A landscape with many peaks, sampled at points; each row gives a point and its height.
From any point a climber steps to the highest of the 2 points nearest to it. It stops when none of these is higher. Distance is the straight distance between rows; heights are no part of it.
K_165: [119 152 133 154 106 112 104 144 152 109 116 139 139 151  84  80 132 148
  72 113 115 137 101 162 105 107 125 127 152 130 136 173  89  61 133 149
  58 140 161 147  84 176 152 184 136 132 137 133 120 162  91 124 101 127
  70]  height 765
K_738: [163 131 105  85 130  91 133 106 145 170 118 161 144 170 143  94  68  65
 153  95  97 136 216 165 159 154 159 132 160 116 131 128  74 149 130  59
 165 196 136 147 147 167 133 128 127 144 159 136 104 124 182 173  91 158
  92]  height 500
K_153: [133 175 105 125  95 122 186 123 182 118 150 179  46 137 104 164  66 138
  84 106 147 120 182 113 132 188 164 110  90 145  73 147 108 109 180  76
 162 110 131 128 122 154 129 158 118 158 145 110 111 126 144 140  96 122
 152]  height 509
K_463: [100 105 160 136 100 100 137 173 131  94 113 142  81 135  54  92 108 196
 118  82 146 127 170 108 133 153 133 118  92 107 146 154 112 122 133  65
  78 129 142 153 112 184 135 142 122 145 126 117 135 206 132  86 152 109
 159]  height 590
K_16: [113 111 163 121 129 173 105 155 107  92 147  98 148 127 108  99 129 138
 101 157  94  92  28 142 159 120 157 157 158 115 109 118 123 127 138 165
 134 101 134 137 127 119 147 146 186 105 154 124 150 147 144 113 128 154
 153]  height 653
K_369: [128  76 106 119 110 125 142 136 117 113 102 161 146 109 128 122 156 137
 173 127 120 156 165 138 119 143  99 125 126 150 188 104 120 103 134 112
 112 160  99 109 129 138 153 136 148 100 135  84 111 154 159 139 143 164
 148]  height 329
K_391: [135 121 150 137 139 122 122 133 138 194 116 110  82 152 158 139 111 127
 151  63 165 121 195  96  88  97  97 119 119 108  86 150 114 180 122  58
 170 132 150 125 145 121  77 104  90 182 148 173 110 155 158 114 138  90
 120]  height 387
K_88: [122 174  72 145 127 114 153 139 137 136 110  82 112 171 122 125  87 121
 132  84 171 118 186  99 129 157 123 185 130 139 117 158 109 103 126 103
 149 114  91 155 142 120 105  95 111 143  97 150 112  93  69  77 128  98
 135]  height 401
K_426: [109 107 194 133 108 153 111 162 162 122 129 146  85 105 123 167 118 165
  77 141 125 116  65 105 119  95 162  68 100  77  88 154 153 181 129 100
 121  90 197 117 122 118 136 157 112 142 145 127 141 180 179 121 113 151
 150]  height 699
K_338: [138  95 140 102 161 156  88 151 121 134 121 171 116 132 114  66 109 110
 141 124 120 133  94 127 151 115  98 100 124 100 104  82 110 105 139 114
 105 163 117 111 182 161 130 181 181 142 127 127 131 167 185 167 118 151
  94]  height 444
K_234: [138 134 100 105 143 147 137 106  97 141 133 127 117 115 153 121  94 110
 115 140 132 133 124 119 125 153  95 151 138 144  95 113 164  88 166 127
 146 132 106 124 166 118 113 154 148 150  89 136 128 109 128 149 129 119
 117]  height 560
K_205: [147 122  73 135 108  94 139 119  83 145 130  75 138 148 161 112 120 111
 119 115 146 124 188  96 140 186  80 159 141 148 138 162 102  77 140 143
 147 120  79 158 118 136 113  86 140 114  97 158 100  60  56 106 140 100
  86]  height 366
K_584: [ 99 100 148 175 108 134 117 165 144  96  89 144  92 109  97 137 162 204
 111  85 140 127 160  89 111 145 106 103  87 146 150 117  96 124 151 110
  84 126 120 123 108 145 131 135 114 112 128 102 183 175 121  64 158 125
 154]  height 643
K_9: [132 153 167 116 141 126 127  81 172 140 150 129 127 105 136 222 156 143
 126 131 145 131 125 144 102  70 161 113 124 139 152 153 132 215  88 156
 137 106 203 109  91  69 130 135  67 158 127 123 149 139 167 160 123 119
 146]  height 596
K_289: [165  79 114 149 153 140 143 114 130 114 124 146 124 138 139  82 107 122
 142 109  94 137 170 121 232 185 146 113 144  93 142  98  97 108 138 115
 128 155 102 142 130 130 138 106 160  96 119 131 117 123 101 131 149 133
 135]  height 70
K_359: [ 95 158 145 160 119 153 125 183 131 129 118 120  92 145  92 116  69 187
  80 107 157  95 102  88 135 118 160 149 117 126  68 150 129 115 171  94
 142  70 115 138 150 140 135 134 162 156 146 123 107 149 135  81 118 131
 153]  height 288
K_20: [107 117 145  95 128  82 134 125  73 104 133 140 130 102 109 132  78 111
 181 159 134 117 161 120 137 140 126 121  97 108 184 151 156 156 153  95
  60 159 161 135 187  97 130 133 141 136 109 128  86 157 121 129 149 150
 154]  height 448
K_678: [ 76 114 172 120 121  99 101 175 107  83 106 132 170  87  94 122 147 114
 143 152 123 111  81 149 110  91 156 120 100 137 183 125 147 165 116 134
  69 104 182 106 164 104 144 144 143  82 143 104 119 211 127 104 147 172
 167]  height 354
K_682: [184 112 104 158 112 110 161 104 143 123 159 157  89 142 127 137 134 114
  85 132  77 122 175 140 173 172 166  85 145 101 123 183  71 138 130 123
 128 132 162 142  51 139 159 109 123  98 171 117 115  98 112 156 113 127
 116]  height 647
K_819: [161 121  83 156 147  72 122 133 112 149  81 147 167 192 185 116  90  72
 138 132 117 143 175  93 139 142  86 137 129 132 156 108 144 109 126 151
 119 173  74 159 141 173 124  75 135 114 125 159  78  69 126 151 105 148
  61]  height 304
K_797: [ 62 169 159 121 132 103  84 191 124 133 103 140 168 121  94 142 143 156
 120 147 126 135  66 153  65  83 144 143 118 164 152 148 172 156 134 141
  92 105 188 116 155 113 144 145 123 124 136  93 115 183 171 138 113 162
 161]  height 325
K_84: [147 131 107 154 129 103 120 154 149 149 110 130 134 161 160 107 148  98
 115  94  96 123 164 152 116 105 168 162 178 145 147 163  64 127 109 133
 136 122 130 164  85 158 131  91 120 130 166 137 127 110 133 130 113 128
  70]  height 559
K_339: [174 124 104 213 123 142 133 124 119 100 165 143 172 164 112 108 159 182
  88 102 124 162 102  89 144 134 118  93 127 138 146 134 105  83  94 165
  96 117 114 124 110 132 143 123 120  89 121 120 105 104  38  92 135  85
 135]  height 712
K_470: [ 69 138 142 126 135 147 119 118 120 120 140  65 171 135 104 125 214 176
 185 135 137 140  87 161 134  99 169 158 155 148 193  72 161 131  66 135
 114 116 101 119 133 104 118 114 111 131 104 100 182 166 123 102 165 121
 201]  height 707
K_468: [ 96 184 111 156 146 130 140 146 158 132 123 121 122 128 146 198 196 121
 170 173 138 138 118 126  76  79 176 126 118 199 151 111 177 184 116 156
 166 143 139 132 111 113 109  76  81 125 148 111 145 100 160 128  93 166
 182]  height 251
K_534: [ 93 133 125 136 129 121 121 153  85 122 134  40 183 150 138  92 196 144
 178 160 132 127  97 161 105 102 128 194 166 156 161 104 165 133  84 169
 123 101  80 151 127 127 118  72 130 141 101 163 160 121 104  95 154 114
 132]  height 629
K_835: [104 154 113  60  80  82 149 110 140 129 123 118 100  60 145 229 144 112
 146 149 131 113 198 155  88 160 131 141 145 178 158 159 102 162 166 123
 154 111 174 119  98 101 132 140 102 112 126  86 129  93 143 112 120 154
 160]  height 469
K_806: [189  55 123 132 109 133 121  93  69 114 155 123  80  78 189 155 114 116
 160 153 130 123 130  64 140 146  72  47  88 113 122 159 137 142 183 138
 121 119 161 107 158  95 125 113 154 108 118 169 115 100  89 123 152 121
 119]  height 503
K_377: [105 172  90  92  85 112 156 122 122 135 114  88 130  95 140 188 131 140
 143 123 150 125 193 117  74 153 113 185 133 179 154 189 133 106 159 135
 155 118 132 127 109 115  98 104 106 123 130 104 117 112 120  93 126 136
 160]  height 419
K_307: [163 120  59 201 129  98 150 142 112 120 114 112 127 176 187 143 121  88
 126 147 120 139 162  81 132 166  95 121 115 155 141 118 148 106 136 158
 160 135  58 150 100 130 113  43 129  99 139 122  98  48  80 114 111 129
 109]  height 333
K_275: [102  74 124  88  96  75 139 151  83 119  87 126 161 114 127 142 122 113
 202 142 116 126 204 157 128 166 113 140 119 122 207 134 124 158 127  89
 102 141 139 134 144  99 137  97 137  74 117 110 118 166 144 106 182 178
 154]  height 384
K_563: [173 121 135 112  83 115 166 120 160 106 155  99  82 126 127 151  94 126
  87 111 111  78 150 152 174 174 184 148 146 102 119 174  49 163 136 136
 145  91 172 155  45 121 123 129 123 116 160 145 109  89 108 122 117  92
 133]  height 594
K_352: [104 115 158 126 144 137 103 128 122 124  84  95 138 126 155 132 149 112
 158 145 132 105 103 132 116  89 124 155 147 139 165 105 139 152 109 143
 106 131 127 164 141 114 110 111 104 141 118 154 161 137 139 121 145 125
 118]  height 566
K_409: [172  37 142 157 153 155  95 141  93 116  78 138 117 145 156  65 148 122
 149  77 117 125 153 104 146 139  61  65 112 101 142  90  87 140 113  96
 106 148 106 114 125 146 113 133 129 121 127 178 141 148 102 103 168 101
  75]  height 102
K_399: [127  59 181 105 123 128 110 162  93  98 127 151 102  82 158 124  88  84
 149 171  81  96  75 133 186 140 162  80 112  71 146 134 131 191 136 109
 114 137 158 131 163 123 136 115 161 107 131 157 125 140 139 132 143 208
 139]  height 36
K_804: [155  64 141 138 102 157  95 103  75 120 108 126 116  87 151 140 192 128
 145 101 125 124 168 123 141 145  52  96 127 123 141 148 107 118 118 119
 117 114 129 106  84 132 131 140 123  98 130 153 154 106 101  80 188 101
  79]  height 117
K_301: [119 115 116 118 155 128  84 140 127 130  65 175 154 143 136  72 160 102
 150 150 106 162  98 160  78  93  91 150 139 148 159  31 130 109 131 153
 104 156  64 143 143 192 131 148 151 127 136 114 162 138 171 163  99 154
  62]  height 252
K_739: [124 115 140 121 112 164 144 101 179 105 108 120  81  69 108 185 148 197
 112 100 175 119 191  95 148 159 135 132 100 114 115 145 119 152 143  91
 158 107 139 112  93  83 108 143  77 141 115 116 160 143 107  84 142  83
 195]  height 430
K_91: [170 125 112 147 121 152 131  74 156 110 178 152 115 109 111 194 162 163
 136 152 126 160 140  85 132 139 107  67 104 150 141 119 177 126 136 153
 140 149 111 106 100  66 131 126 106 119 122  82 127  99  91 134 127 129
 202]  height 512
K_217: [163  37 161 140 134 136 127 144 117  96 122 121 110 118 146 115 125  91
 147 121  86 109 134 124 230 161 165 103 144  85 143 129  81 170 108  97
 150 120 136 131 121 121 141  94 167  79 166 161 130 134 126 115 161 165
 137]  height 54
K_312: [ 72 117 124  97 123 109 102 183 111  92  76 143 155  80 131 130 177  97
 152 216 131 118  49 157  93  89  96 136 108 153 181  58 181 135 158 165
  88 144 111 124 150 163 143 150 152 102 132  79 143 139 153 127 111 193
 104]  height 463
K_321: [156  98 171  69 137 133 110  84 124 104 179 143 116  84 110 130  87  99
 120 163 101 125  65 153 176 116 168 121 123  74 108 121 131 145 102 126
 104 137 191 100 146 104 150 176 161 153 122 162 140 147 152 169 141 115
 129]  height 577
K_869: [181 112 118 117 139  81 123 100  85 168 151 165 152 174 142  57 104  94
 151  88 116 161 164 146 122 106  91 106 134  93 139 144 129  93  95 110
 115 177 139 133 146 153 144 127 134 137 131 166  79 155 143 206 161 101
  36]  height 404
K_615: [132  99 128  94 149 106 116 158 111 164 119 158 121 152 143  82 105  66
 148 119  86 128 151 150 113 106 113 121 142 115 136 130 104 131 144 113
 115 160 120 132 143 174 140 140 146 138 144 155 122 128 190 182 109 149
  51]  height 446
K_679: [122 142 178  35 137 161 127  78 138 168 151 107  83  63 135 154 118  87
 109 131 118  96 124 175 113 113 124 162 165 122  99 136  96 170 113 139
 173  95 159 129 108 105 102 163  97 157 132 143 169 112 176 145 106 114
  78]  height 467
K_951: [113 157 142 123 139 113 141 121 173 134 107 126 149 156  67 112  91 111
 145 125 138 130 124 180 173 105 189 174 174 119 195 120  91 174  83  96
  85 152 140 165 119 147 116 137  93 151 133 110 139 117 131 134 118 131
 160]  height 626
K_564: [139 141 124 113 141 119 136  89 143 131 134 140 139 144  85  65  70 136
 124  79 131 138 159 143 169 148 126 134 172  99 139 124  92  85 130  61
  85 176 125 138 173 162 121 164 127 155  95 124 118 153 118 149 148  99
  79]  height 640
K_134: [112 187  75 141 137 151 159 105 113 180 179  92 160 168 147 106 138 101
 122 114 130 148 119 160 152 129 159 175 151 130  52 118 143  80  89 159
 198 101  81 116 128 114 105 117 131 133 104 125 108 101 115 157 121 103
 133]  height 554
K_466: [120 126 144 179 139 129  95 189 120 118 140 115 177 160 149 108 167 122
 123 156 103 114  31 154 109  82 148 141 132 142 136 104 138 147 102 197
 125  90  99 116 125 142 157 105 166 103 162 140 110 113 130 113 112 150
 130]  height 587
K_748: [172 104 120 136 138 118 125  85  80 113 177 140 128 129 108 120 123 139
 131 133 115 160 100  93 152 127  92  83 114  99 128 144 142  94 109 127
  72 158 180 106 146  99 127 160 120 122 108 134 107 133  72 145 159  80
 125]  height 706
K_578: [120 132 107 184 110 151 143 167 129 125 137 142 158 128 116 158 156 201
 116 119 151 148 119  82  89 149 149 123 104 152 117 154 169  87 141 132
 139  74 109  97 108 117 162 141 135 108 139  66  98 143 126  76 145 150
 223]  height 340
K_460: [ 93 125 158 102 129 152 115 156  72 122 154  57 154 118 114 128 104 155
 109 161 143  62  44 124 146 144 131 181 130 117 106 174 135 121 141 142
 110  68 133 117 150  83 136 137 184 130 131 154  98 133 107  80 146 117
 143]  height 744
K_628: [136 189 116 153 139 106 138 114 156 134 139 201 160 149 126 127 130 116
 104 108  99 170 101 156  92  92 165 118 143 159  89 138 136 114  94 158
 139 155 182 110 103 140 163 160 117 133 175 118  94 117 162 196 111 136
 112]  height 345
K_873: [117  74 146 108  94 156 109 101 116 119  82  91  79  80 184 167 177  96
 139 134 123  94 162 127 131 141  96  97 136 130 148 106  90 164 134 118
 159 119 114 122 104 131 116  96 102 108 138 161 209 109 122  88 145 151
  78]  height 134
K_742: [123 145 134 125 138 168 128 146 132 189 131 128 104 146 154 112  97  92
 105 109 129  96 100 112 153 129 157 176 122 134  46 152 118 141 145 126
 235  78 122 135 134 124  99 118 157 139 155 143 101 131 146 143  98 126
 103]  height 456
K_453: [136 115  86 153 140 133 114 111 138 130 103 199 172 125 126  84 185 129
 157 109  97 174 120 131 123 122  85 115 133 149 123  48 148  83 141 120
 122 162  70 104 134 172 153 144 166 100 123  74 131 144 142 154 118 145
 127]  height 289
K_508: [145 117 151 123 144 176 125  69 171 117 184 115 134 110 116 167 171 163
 118 129 121 149  94 126 149 106 160  99 138 125 105 122 160 154 103 163
 154 122 150 100  93  85 136 126  93 135 133 117 157 108 147 140 125 119
 184]  height 553
K_365: [120 168  71 166 126 159 151 125  86 167 170  91 183 155 130 126 169 150
 113 126 144 126 103 121  81 119 118 160 137 154  82 155 166  69 103 192
 168  62  71  87 113 110 130 120 136 123 104 114  90 102  95 107 140  92
 151]  height 607
K_336: [144 152 143 117 154 181 144  99 132 154 170  83 126 145 148 101 119  92
 127 117 117 112  92 137 201 125 163 170 152  96  46 119 140 129 101 154
 215  82 110 118 132  89  99 113 163 152 129 164 129 107 142 164 138 115
 149]  height 504
K_735: [149 146 128 131 173 149 135 106 166 206 119 128  80 153 156 128 109 101
 147  81 136 135 172 114 149 108 125 129 132 117  76 123 122 171 120 126
 198 106 126 143 123 112  68 117 113 184 143 176 135 131 148 153 107 109
 117]  height 415
K_716: [139 159 136 181 175 134 107  83 140 113 175 123 155 181  86 123  94 169
  81 132 128 132  43 127 158  98 146 128 140  97 106 116 159  88 105 179
  75 152 151 134 127 119 140 165 117 145 102 127 159  91  71 156 111  84
 151]  height 282
K_545: [116 178 118 146 145 115 152 120 112 133 131 107 147 141 154 199 165 107
 164 161 142 146 123 119  71 103 117 154 129 175 137 145 196 147 113 179
 125 115 130 122 118  83 126 103  79 146 121 130 106  81 138 156 136 144
 147]  height 274
K_650: [ 88 138  89  80 102 144 134 114 135 156 138 124 186 140 117  63 149  98
 156  96 119 152 171 198 147 128 139 182 180 137 149 118  78  75  94 118
 124 149  93 134 115 161 132 154 148 136 112 101 142 156 155 154 149 123
  85]  height 271
K_610: [131 124 136 109 118  70 111  99  94 117 154 101 159 126 100  99 110 135
 140 130 128 146 105 159 157 126 103 145 138  88 163 163 127 108  96 135
  53 138 173 153 140  92 160 174 121 124  93 155 111 173  88 144 183  68
  89]  height 654
K_480: [ 62 147 144  92 129 135 132 189 100 133 116  81 150 116 161 175 140 126
 139 208 135  84  84 133  57 118 138 179 120 170 129 141 167 150 155 160
 158  91 122 126 127 105 133  81 151 109 131 120 110 117 157 114 125 177
 150]  height 194
K_511: [ 97 102 161  68 144 110 125 121 102 146 109 116 140 109 140 136 114  80
 198 152 127 119 126 136 125 106 131 148 123 117 161 125 140 183 135 111
 115 155 148 131 180  93 132 134 115 151 108 151 140 142 182 160 139 160
 125]  height 511
K_815: [144 106 157  78  82 145 121 112 155 102 146 163 105  80  84 144 131 169
  92 149 111 143  89 148 149 118 141  82 107  83 111 146 132 137 121 109
 108 108 199 106 108 114 146 209 121 132 145 105 141 196 161 138 143 139
 142]  height 641
K_940: [142  68 159 118 141 143 109 122 116 111  72 114  91  86 207 142 167  79
 141 176 118  98 136  95 127 135  84  76 106 121 155  68 130 184 157 132
 162 148  87 128 147 154 117  73 145  89 123 156 184  87 132 125 133 176
 102]  height 151
K_713: [130  97 121 133 134 137 138  76 100 138 151 116 180 138  82  76 148 183
 158 105 131 153 116 147 172 117 126 143 154  90 166 146  93  90  46 112
  69 115 124 126  97 116 133 150 116 106 108 144 139 152  82 113 191  65
 116]  height 720
K_989: [143 116 124  73  70 123 151  84 115 118 155  87 109  81  96 177 148 145
 109 144 112  94 175 161 134 194 147 133 145 153 138 170  67 137 148 151
 170  95 164 130  52 104 132 139 124 100 138  99 143  80 113 110 127 123
 161]  height 530
K_768: [ 87 148 112 132 162  99  98 177 122 124  71 149 175 168 125  80  99 110
 107 144 135 140  96 132  62 102  77 191 137 159 132  93 138 105 131 171
  89 156  69 162 169 191 143 145 145 149 128 142 114 113 136 144  84 153
  65]  height 243
K_903: [ 90 182 150 122 129 112 115 136  99 146 113 140 158 128 115 175 151 139
 121 161 133 128  87 135  40  82 109 141  97 177 117 177 179 131 114 195
 123 102 185 101 137  65 125 155  93 132 137 129  95 141 163 148 125 138
 125]  height 299
K_295: [125  89 207  28 122 143 126 114 134 136 133 126  91  35 146 117  89  94
 106 166 107  96  88 174 160 113 130 111 128  74  99 126  91 164 137  93
 150 149 167 123 146 123 113 178 136 154 118 156 173 128 191 150 120 146
  90]  height 517
K_546: [149 185 124 138 112 122 183 128 183 150 163 143 104 146  88 141  81 150
  97  76 132 128 161 116 172 174 190 157 130 104  92 155 105 113 131  81
 144 121 141 135 121 125 101 144  99 141 123 110 115 130 123 107 115  93
 156]  height 527
K_874: [169  60 120 158 148 154 118 155 103  92 123 133 101 145 156  85 136 118
 108 119 118 112 131  82 195 172  79  95 125 103 139  83 101 105 143 124
 121 158  84 130 136 164 135 116 170  78 133 155 157 116  71 127 135 114
  94]  height 86
K_923: [185  89 139 181 129 129 114 145 105 159 130 130  83 139 185 115  91 128
 138  78 153 118 191  86 134 125  99  73 105 100  92 147 137 151 146  83
 162 148 152 115 136 144 112  90 130 142 157 189  69 145 138 136 144 114
 105]  height 408
K_254: [115 131 115 150 156 142 105 138 154 128 105 157 184 166  81  63 117 161
  98  99 145 161 120 131 106 103 109 141 164 124 152 117 111  60 103 120
  62 155 114 136 155 161 141 162 113 146 107 117 149 166 111 128 125  98
  89]  height 705
K_195: [136 177 113  78 157 114 143 106 176 157 119 118 130 131 110 125  93  61
 162 111 133 119 168 180 155 132 173 190 183 124 151 101  74 156 113  91
 175 144 138 168 134 145 115 134 110 151 125 127 121 107 161 148  95 140
 113]  height 562
K_81: [129 147 125 109 109 134 141  59 160  95 119 133  70  54 117 213 138 168
 139 131 157 131 171  99 120 145 119  90  97 172 157 121 151 149 184 111
 138 150 132 109 124  87 107 135  74 141 104  81 175 101 113 110 115 125
 202]  height 468
K_838: [130  77 166 122 173 145 128 119 104 113  93 107 121 118 223 138 153 103
 192 202 141 123  99  90 125  83  79  80 102 122 136  69 170 211 129 166
 163 112  83 128 178 106 117  92 110 141 106 190 168 127 164 130 138 148
 109]  height 172
K_621: [140 115 119 146 112 111 150 147 143 169 135 218  93 152 136 122  81 126
 115  97 113 149 192 116 125 173 158  85 119 143  91 139 112 110 162  73
 161 129 139 126 118 180 152 129 141 122 174 101  78 143 170 142 117 145
 132]  height 556
K_685: [160 168 168 145 118 101 121 158 183 118 144 177  57  78 127 156  78 120
  57 142 134 118  80 122 114  96 170  74  95  97  80 157 125 164 158 131
 111 131 230 135 122 127 132 150 117 163 170 150 124 132 158 148  75 130
 136]  height 648
K_267: [ 86 100 131 112 120 104 100 185 104  88 115 114 193  89 131 109 196 127
 179 177 101 102  64 177  89 112 114 128 119 150 203  86 136 166 115 157
 108 101 130 103 135 136 174 101 177  65 140  93 118 178 151 105 166 177
 134]  height 400
K_156: [147 113 121 133 159 144 117 136 103 140 117 159 121 159 133  88  94 152
 132  88 126 164 122  85 105 137  61 113 110 123  72  94 149  88 161 141
 138 150  92 109 202 159 115 166 172 138 113 119  95 150 159 138 108 115
 116]  height 498
K_880: [170 105 130 129  95  87 140 121 152 122 152 165  46 101 151 169  79 119
 108 132 108 110 156 111 153 131 161  60  95  97 119 165 115 171 179 110
 119 141 190 140 100 131 135 130 116 127 151 144 111 123 151 151 105 124
 136]  height 599
K_220: [117 149 130 113 117 120 159 136 164 148 121 129 111 142  51  96  74 149
 125  86 146 140 187 152 132 152 155 152 137 100 120 156  72 136 132  28
 117 137 142 152 129 181 123 161 124 160 125 124 120 182 158 126 123  99
 116]  height 580
K_430: [173  71 102 185 144 128 133 134  60 143 161 151 113 143 178 129 107 125
 163 100 119 141 174  74 136 167  77  66  81 108 103 148 145 132 137 113
 161 126 116 107 164 100 131  94 171 111 125 146  73 109 105 118 164 139
 144]  height 449
K_793: [ 96 156 122 164 148 114 130 173  99 149 116  68 156 166 116 108 108 108
 154 108 161  99 125 102 104 107 136 199 141 145 137 175 119 149  97 142
 119  93 105 147 144 105  85  56 108 159 128 182  99 113  99  68 126 116
 135]  height 439
K_493: [175 102 144 140 122 126 112 144 115 104 151 146  48 100 149 141 115 131
  84 141 120 107 109 103 132 134 104  41  80 102 102 127 116 139 182 134
 116 145 161 150 118 134 139 126 129 116 146 161 146 107 100 119 111 122
 109]  height 555
K_745: [130 171 125  76 113 149 132  79 169 137 122  89  93  83 143 177 163 115
 113 133 153 106 159 146 121 129 119 150 145 153 112  99 121 138 156 149
 180 136 126 126  87 119 116 146  93 140 117 118 197  85 129 129 106 117
 109]  height 422
K_101: [135 138  74 191 109 155 127 124  95 119 162  99 197 158 125  97 142 155
 105 139 143 147  87 102 119 140  86 130 141 129 104 118 151  42 109 199
 125 115  53 110 125 124 128 109 152 110  93 112 110  69  32  99 138  82
 119]  height 658
K_143: [ 99 153  95 127  87 136 166 121 118 123 143 111 125 110 104 171 158 168
 133 112 154 139 191 112  94 186 116 146 104 179 120 155 141  75 156 120
 137 116  85 108 112  98 149 125 119  93 109  67 107 113  86  85 123 123
 192]  height 376
K_95: [132 166 127 104 124 109 114 111 162  88 100 118 115 134  76 115 112 121
  87 145 128 120 123 165 141 131 151 154 134 121 169 132 104 113 137 119
  68 156 176 168 114 143 134 157 113 145 121 118 152 115  86 136 101 133
 127]  height 691
K_59: [100 112 158 131 157 146 116 178 100 111  71 102 133  95 202 175 133 120
 150 165 151 106 124  72  66 130  83 115  85 153 127  93 181 196 151 155
 134 108  89 111 182  88 112  69 109 124 108 148 135 144 143  94 125 159
 120]  height 195
K_652: [106 119 141  84 125 130 131 140  90 129 144  87 121 110 132 132  87  98
 134 150 122  81 127 123 139 156 155 174 131 115 108 173 133 117 167 117
 148 109 111 124 165  96 122 124 166 127 127 137  92 110 120 114 132 159
 147]  height 642
K_102: [127 194  65 154  88 126 160 116 161 162 147 161 193 148  99 124 148 120
 121 121 115 161 136 184  86 109 162 144 162 175 111 155 130  73  78 154
 143 149 127 130  92 144 159 129 106 122 144  88  89 108 137 150 121 141
 120]  height 323
K_74: [130 149  93 158 173 106 144 134 126 144 108 160 188 201 119  96  74  77
 113 138 126 161 113 128 128 131 112 160 149 114  95 104 161  63 124 137
 116 194  65 140 170 175 105 118 145 129 108 140  94  92 124 159 100 137
  70]  height 275
K_958: [ 86 155 130  83 103 131 116 132 166 111 122  55 106  95 154 162 175 122
 121 183 132  92 127 156 114 133 146 148 149 178 155  71 146 156 163 136
 160 125 120 133 116 130 110  96 124 138 129  75 191  79 138 105  97 150
 148]  height 383
K_296: [119 114 150 195 130 161 127 187 123 132 130 135 139 144 120 161 108 197
 120  94 152 114  93  68 117 122 156 137  82 112  84 152 183 130 135 121
 143  71 141 106 162 104 139 128 158 130 140 127  96 156 145  88 137 137
 187]  height 313
K_566: [115 111 103  80 124 124 109 116 132  55 112  56 119 104 144 121 191 107
 137 200 139 123 113 130 146 116  99 112 152 151 170  39 163 153 128 130
 124 140  69 149 110 146 121  99 136 150 104 124 209  57 123 105 126 136
 133]  height 347
K_884: [103 159 166 143 176  98 135 163 122 168  97  76 143 208 127 122  98  85
 168 129 149 111 117 140  88  77 146 187 129 121 134 167 130 189 106 127
 131 129 123 160 173 111  94  61 113 172 152 210  96 117 130 136 111 123
  98]  height 476
K_901: [129 151 109  85 116 166 158  88 186 104 119 127  71  94  52 142 116 181
 103  87 176 137 186 109 187 202 133 133 105 120  97  91  97 102 140  90
 152 122 111 115 106 130 115 163 110 153  82  99 199 148 109  96 143  98
 185]  height 394
K_284: [156 180 109 158 141 157 143  59 125 128 181 172 161 185 108  99  86 154
  54 110 135 166  91 118 145 139 130 115 140 100  74 127 143  31 141 156
 112 168  98 111 157 153 113 167 148 136  91 109 121  96  76 169 102  93
 124]  height 302
K_872: [105 138 134 154 143 166 144 163 131 136 133 102 103 113 187 179 156 127
 164 162 139 103 109 102 113 112 149 137 119 145 114 109 188 178 154 140
 185  98  99 120 161  99 119  75 130 118 138 110 122 125 152  95 113 181
 182]  height 225
K_251: [ 94 158 137 135 171  80 128 179 129 152 112 131 163 179 127 104 125  76
 135 133 112 118 126 157  88  63 176 181 135 138 153 149 110 163  85 141
 119 138 139 146 111 141 133  76 122 132 163 167  95 115 151 153 121 140
  95]  height 516
K_555: [162 138 103 181 134 103 137 150 174 138 120 200 106 171 148 117 136 117
 109  75 105 156 197 120 139 136 170 101 124 141 119 147  94 119 119 103
 133 139 139 146  88 173 130  96 100 103 176 110 109 123 131 146  85 120
 102]  height 600
K_160: [154 163 137 165 122  94 143 123 130 162 175 167 140 158 130 110  84 123
 128  75  99 157 142 145 106 104 149 109 126 109  95 181 132 113 101 106
 127 146 175 106 120 150 140 135 129 154 159 141  62 158 167 205 135  86
  73]  height 371
K_888: [ 98 168 126 146 144 110 123 184 127  94 115 111 171 150 138 128 169 113
 135 223 124 129  34 137  58  92  98 145 126 177 165  69 164 139 113 203
 115 113 112 126 125 151 143 128 148  92 126 111 100  93 127 147  78 168
 102]  height 528
K_198: [130 189  91 141 143 156 148 108 146 142 146 173 127 174  89 100  81 178
  72  73 156 165 120  90 144 164 108 125 119 100  61 117 141  40 141 104
 116 137  84 106 170 151 110 158 140 143  73  79 130 176  80 126 135  83
 156]  height 326
K_199: [187 100 143 208 143 146 121 128 118 119 149 159 123 159 128  98 123 171
 104  94 144 156  93  84 152 121 102  70 107  75 111 126 138 101  98 117
  74 135 129 120 123 138 126 141 133 131 113 146 116 163  95 152 146  59
 122]  height 770
K_250: [113  97 169  79 113 110 101  87 168 108 141 144 109  26 133 191 175 134
 117 161 117 112 134 157 118  98 129  67 117 122 160 149 123 199 117 125
 115 122 190 118  97  96 133 143  75  97 133 117 179 148 160 114 128 157
 138]  height 646
K_504: [ 98 113 107 115 113 133 129  82  83 134 140 115 200 122 106 111 182 173
 168 117 162 163 106 154 115 115 104 146 143 130 177 105 149  87  67 153
  85 117 100 111 129  90 146 141 109 130  92 120 161 148  98 114 173  84
 149]  height 793
K_674: [128 155  90 114  95 130 116  83 156 150 142 122 163 150 101  96 182 122
 100 126 121 171 129 186 104 107 136 154 181 169 138 125 111  65 110 151
 132 144 108 132  81 165 146 166 131 126 123  96 160 110 108 161 123 122
 112]  height 300
K_487: [107 112 164 124  96 140  96 112 176  83  92 167  98  79 111 177 192 170
 119 132 144 123 156 138 110 125 124  82  95 130 186 121 121 158 137 109
  90 138 161 141  80 121 137 139  68 112 138  91 190 174 123 101 124 126
 147]  height 700
K_847: [137 171 106  88 134 172 130 109 191 116 129 130  97 139  66 100  80 165
  83 106 142 142 110 124 191 180 142 126 124 136  50  92 139  54 166  96
 150 128  76 125 145 156 120 176 159 158  98  96 171 143 113 127 116 115
 190]  height 357

For each start below, name the point where the climber stops.
K_307 => K_555
K_901 => K_487
K_301 => K_504
K_296 => K_682
K_923 => K_426
K_903 => K_460
K_958 => K_426
K_391 => K_199

Write out the way that a climber takes from each point below.
K_74 => K_819, K_307, K_205, K_88, K_793, K_884, K_251, K_84, K_555
K_284 => K_198, K_847, K_901, K_739, K_81, K_91, K_508, K_9, K_250, K_487
K_468 => K_545, K_903, K_797, K_678, K_267, K_312, K_888, K_466, K_16, K_460
